Each row is a point on a landscape with many valleys, with its height.
A ball rolls from a point to the lowest of its 2 nearest points, and stops where none of them is lower. Distance is the straight distance between rows; heights are no part of it.
gosuv h=62.1: 77; 40; 105; 137; 90; 145; 130; 100; 107; 91; 71; 73; 92; 45; 155; 98; 98; 69; 132; 122; 50; 131; 134
vezur h=16.2: 99; 116; 98; 90; 135; 100; 105; 101; 77; 113; 93; 114; 108; 145; 109; 85; 121; 149; 88; 57; 143; 75; 79
Kofu h=31.9: 89; 102; 89; 94; 70; 99; 84; 115; 64; 124; 121; 117; 134; 83; 75; 139; 102; 105; 107; 129; 74; 102; 123
buro h=49.4: 140; 100; 132; 100; 135; 110; 141; 125; 59; 65; 96; 92; 134; 120; 136; 119; 116; 89; 100; 75; 86; 95; 141
Kap h=51.8: 127; 113; 107; 102; 155; 106; 137; 128; 92; 61; 90; 96; 113; 148; 133; 86; 123; 92; 107; 103; 91; 94; 119
zok h=54.0: 120; 130; 89; 109; 139; 103; 133; 138; 103; 77; 93; 97; 106; 139; 100; 88; 119; 92; 113; 127; 80; 89; 101
Vabo h=45.6: 62; 124; 101; 61; 95; 80; 86; 95; 86; 153; 130; 136; 110; 105; 81; 118; 108; 92; 68; 105; 125; 131; 66
Vima h=59.9: 81; 25; 96; 121; 87; 113; 102; 84; 117; 102; 74; 72; 76; 53; 141; 88; 87; 72; 130; 122; 55; 125; 126
kitud h=60.8: 111; 95; 141; 114; 125; 89; 100; 74; 126; 79; 91; 98; 89; 86; 107; 67; 86; 128; 70; 71; 103; 111; 105
Lobi h=41.0: 80; 93; 101; 85; 114; 95; 79; 76; 107; 108; 101; 119; 84; 113; 121; 91; 111; 78; 116; 136; 82; 134; 114
tero h=51.9: 147; 126; 92; 122; 126; 127; 82; 87; 128; 83; 82; 51; 74; 102; 115; 73; 73; 72; 138; 125; 99; 109; 115
tol h=31.2: 122; 102; 121; 85; 109; 102; 86; 73; 78; 99; 104; 106; 126; 103; 112; 119; 89; 134; 91; 39; 111; 98; 121
led h=55.0: 86; 78; 103; 79; 90; 129; 84; 92; 55; 133; 110; 83; 122; 57; 140; 119; 107; 56; 115; 129; 70; 162; 146
mesi h=57.3: 113; 112; 102; 123; 112; 101; 114; 129; 124; 76; 98; 96; 89; 93; 91; 88; 103; 104; 103; 130; 65; 93; 101
tate h=60.9: 70; 60; 105; 90; 72; 56; 60; 79; 119; 98; 125; 120; 69; 70; 89; 111; 100; 85; 64; 129; 118; 111; 83
pab h=32.1: 90; 106; 57; 75; 60; 133; 110; 69; 102; 108; 104; 109; 136; 117; 78; 119; 65; 117; 131; 61; 119; 78; 125
kov h=51.1: 122; 114; 113; 101; 100; 149; 142; 105; 79; 96; 98; 92; 110; 75; 106; 100; 112; 81; 163; 83; 93; 149; 151
sen h=21.9: 100; 143; 54; 85; 114; 119; 85; 107; 123; 119; 89; 81; 86; 139; 58; 92; 111; 118; 111; 96; 124; 82; 57
bikaz h=55.5: 109; 107; 89; 122; 98; 90; 96; 91; 149; 91; 108; 82; 70; 62; 69; 64; 71; 105; 85; 103; 109; 107; 72
Sek h=20.1: 113; 113; 98; 99; 142; 85; 71; 79; 124; 91; 87; 102; 79; 140; 121; 75; 117; 111; 96; 105; 119; 95; 91
tar h=9.9: 72; 111; 78; 83; 57; 127; 131; 104; 92; 114; 103; 126; 126; 123; 78; 111; 107; 130; 100; 67; 130; 51; 63
neras h=49.3: 148; 137; 92; 121; 136; 119; 95; 98; 125; 74; 84; 64; 90; 116; 103; 78; 80; 97; 120; 99; 100; 93; 106
Tozad h=38.8: 115; 130; 60; 118; 78; 124; 121; 132; 108; 92; 90; 93; 112; 115; 55; 109; 98; 122; 122; 95; 97; 54; 86
vekif h=56.3: 107; 81; 112; 122; 103; 153; 141; 112; 101; 86; 94; 74; 97; 58; 132; 89; 113; 71; 151; 112; 67; 150; 141
valo h=6.4: 104; 121; 79; 83; 131; 108; 77; 97; 99; 108; 89; 102; 93; 143; 94; 87; 125; 136; 99; 74; 141; 83; 78
pim h=67.7: 76; 102; 103; 105; 84; 64; 70; 105; 114; 76; 116; 107; 76; 105; 83; 104; 136; 103; 71; 114; 135; 89; 37
vupe h=26.0: 108; 99; 102; 84; 85; 91; 82; 85; 84; 106; 115; 113; 118; 95; 82; 122; 86; 130; 83; 59; 119; 92; 107
Bovon h=33.5: 75; 112; 136; 77; 95; 70; 86; 117; 74; 136; 122; 125; 122; 104; 108; 119; 129; 97; 48; 107; 116; 105; 58
Niro h=48.4: 64; 77; 120; 73; 108; 83; 75; 79; 102; 132; 112; 129; 87; 100; 123; 100; 103; 71; 89; 138; 82; 134; 99
nume h=44.5: 106; 96; 124; 75; 96; 117; 77; 88; 53; 124; 110; 94; 130; 76; 132; 121; 92; 66; 99; 90; 81; 147; 149
lil h=37.1: 116; 106; 144; 79; 100; 108; 87; 87; 63; 114; 99; 102; 138; 92; 130; 117; 88; 90; 80; 62; 89; 124; 128
ruv h=41.9: 80; 134; 88; 58; 124; 108; 87; 79; 78; 141; 111; 122; 117; 133; 101; 114; 116; 90; 122; 92; 108; 136; 109
tava h=32.7: 101; 120; 83; 76; 127; 104; 66; 69; 99; 105; 102; 111; 91; 135; 111; 102; 128; 83; 129; 127; 102; 130; 119
tutil h=47.1: 103; 70; 80; 123; 85; 93; 76; 90; 141; 110; 88; 75; 61; 79; 114; 73; 71; 76; 126; 151; 72; 106; 102
firul h=10.6: 97; 90; 158; 110; 107; 60; 113; 112; 88; 78; 108; 115; 107; 91; 118; 97; 120; 124; 34; 93; 116; 75; 71
gasit h=30.7: 137; 117; 140; 102; 141; 125; 130; 79; 90; 76; 82; 89; 105; 112; 124; 84; 109; 100; 116; 46; 119; 127; 125
vak h=58.6: 115; 101; 119; 123; 115; 90; 93; 81; 147; 84; 86; 84; 68; 87; 96; 58; 73; 106; 88; 100; 103; 107; 93
nad h=63.0: 71; 57; 103; 86; 90; 113; 79; 87; 74; 118; 103; 96; 107; 65; 136; 118; 107; 69; 115; 146; 57; 142; 142
gif h=31.3: 106; 138; 40; 98; 86; 129; 97; 114; 125; 116; 88; 79; 97; 115; 40; 95; 92; 112; 125; 97; 115; 73; 64
Geg h=51.3: 103; 99; 68; 115; 81; 97; 98; 101; 130; 96; 122; 88; 86; 62; 49; 88; 72; 120; 97; 87; 110; 117; 91
gura h=67.3: 65; 58; 101; 112; 88; 98; 98; 107; 100; 109; 90; 108; 88; 80; 129; 101; 107; 74; 111; 166; 37; 112; 124
mal h=42.4: 100; 111; 113; 99; 91; 98; 108; 129; 66; 96; 115; 121; 126; 100; 101; 132; 115; 110; 90; 121; 64; 87; 118
liv h=62.9: 98; 94; 176; 101; 122; 89; 119; 80; 95; 92; 87; 102; 115; 76; 129; 80; 81; 117; 53; 66; 92; 117; 102
Peze h=33.6: 93; 77; 127; 113; 127; 70; 115; 86; 133; 109; 47; 107; 50; 136; 123; 50; 89; 63; 111; 123; 85; 82; 81
Gef h=9.0: 79; 106; 72; 81; 46; 106; 94; 104; 72; 130; 120; 125; 145; 101; 66; 146; 92; 113; 112; 102; 104; 81; 114
botoz h=54.8: 61; 55; 122; 83; 86; 64; 71; 76; 112; 121; 104; 128; 74; 80; 113; 101; 94; 78; 71; 134; 89; 112; 95
moga h=15.8: 84; 97; 73; 70; 78; 84; 74; 84; 92; 113; 125; 111; 109; 99; 62; 134; 88; 117; 76; 61; 140; 91; 96
Gibuf h=28.8: 103; 87; 127; 103; 134; 62; 95; 84; 135; 99; 61; 109; 61; 147; 127; 55; 105; 89; 86; 120; 109; 73; 80
dumu h=45.9: 117; 119; 83; 94; 74; 143; 125; 86; 78; 103; 94; 100; 129; 99; 92; 113; 90; 96; 171; 69; 107; 120; 148
dakav h=63.9: 97; 109; 102; 126; 88; 77; 106; 129; 127; 73; 109; 102; 73; 106; 75; 88; 127; 87; 84; 138; 112; 77; 34
beza h=66.2: 76; 81; 92; 94; 68; 56; 61; 93; 112; 79; 129; 108; 75; 79; 71; 124; 119; 95; 68; 105; 143; 104; 59
Pitu h=23.6: 90; 106; 133; 91; 99; 70; 96; 118; 65; 108; 119; 123; 115; 110; 110; 117; 135; 119; 45; 93; 127; 77; 63
pid h=34.2: 72; 81; 52; 87; 59; 73; 80; 91; 88; 104; 147; 98; 94; 63; 49; 142; 80; 101; 78; 79; 136; 110; 109
vinut h=21.8: 119; 92; 126; 122; 84; 74; 113; 129; 90; 62; 115; 104; 108; 82; 89; 116; 112; 136; 56; 75; 105; 60; 84
vesi h=47.9: 77; 132; 88; 64; 114; 97; 95; 88; 86; 141; 112; 132; 119; 128; 89; 115; 118; 112; 99; 95; 120; 112; 78
Vopuf h=39.9: 107; 72; 101; 124; 104; 85; 98; 97; 137; 107; 63; 87; 52; 106; 119; 65; 75; 64; 123; 143; 63; 86; 99
kiti h=54.4: 93; 24; 70; 119; 79; 94; 75; 85; 130; 109; 74; 62; 60; 63; 125; 79; 70; 73; 131; 135; 66; 113; 123
duz h=22.8: 88; 106; 90; 109; 71; 112; 126; 124; 88; 87; 103; 105; 110; 117; 75; 102; 118; 139; 89; 52; 147; 40; 44
tofa h=42.8: 145; 133; 69; 132; 98; 117; 123; 138; 110; 69; 86; 69; 118; 117; 72; 106; 79; 122; 116; 91; 89; 49; 106
ver h=70.8: 69; 60; 120; 114; 85; 86; 114; 118; 108; 99; 89; 121; 77; 78; 116; 97; 109; 80; 86; 152; 42; 98; 98
sadal h=61.0: 125; 119; 87; 127; 105; 84; 100; 134; 128; 67; 100; 87; 79; 107; 81; 91; 109; 100; 82; 139; 100; 64; 62
Bito h=25.1: 116; 130; 123; 87; 135; 116; 126; 85; 66; 112; 88; 110; 123; 140; 130; 80; 111; 121; 111; 40; 130; 104; 106
bosot h=46.3: 88; 95; 34; 100; 74; 91; 85; 94; 123; 102; 126; 82; 76; 70; 34; 104; 70; 109; 96; 81; 131; 108; 95
korez h=27.5: 122; 109; 97; 121; 81; 94; 114; 124; 93; 76; 104; 100; 112; 102; 75; 107; 105; 143; 81; 54; 121; 51; 79
gofim h=46.1: 153; 134; 95; 140; 130; 117; 134; 140; 123; 62; 87; 53; 101; 109; 94; 87; 71; 101; 112; 105; 83; 72; 106
Rig h=46.5: 115; 101; 136; 102; 109; 100; 126; 139; 60; 89; 103; 110; 137; 104; 121; 130; 105; 104; 71; 96; 69; 84; 122
Kera h=39.2: 89; 111; 66; 78; 71; 130; 122; 73; 77; 125; 117; 112; 137; 99; 87; 113; 61; 98; 142; 60; 111; 114; 139

For each start below, name the point where the ball stops.
gura => moga
Vabo => firul
pim => Gef
tutil => valo
kitud => moga
lil => moga
beza => tava
gofim => valo
ver => tava
gasit => valo
Kap => Gef
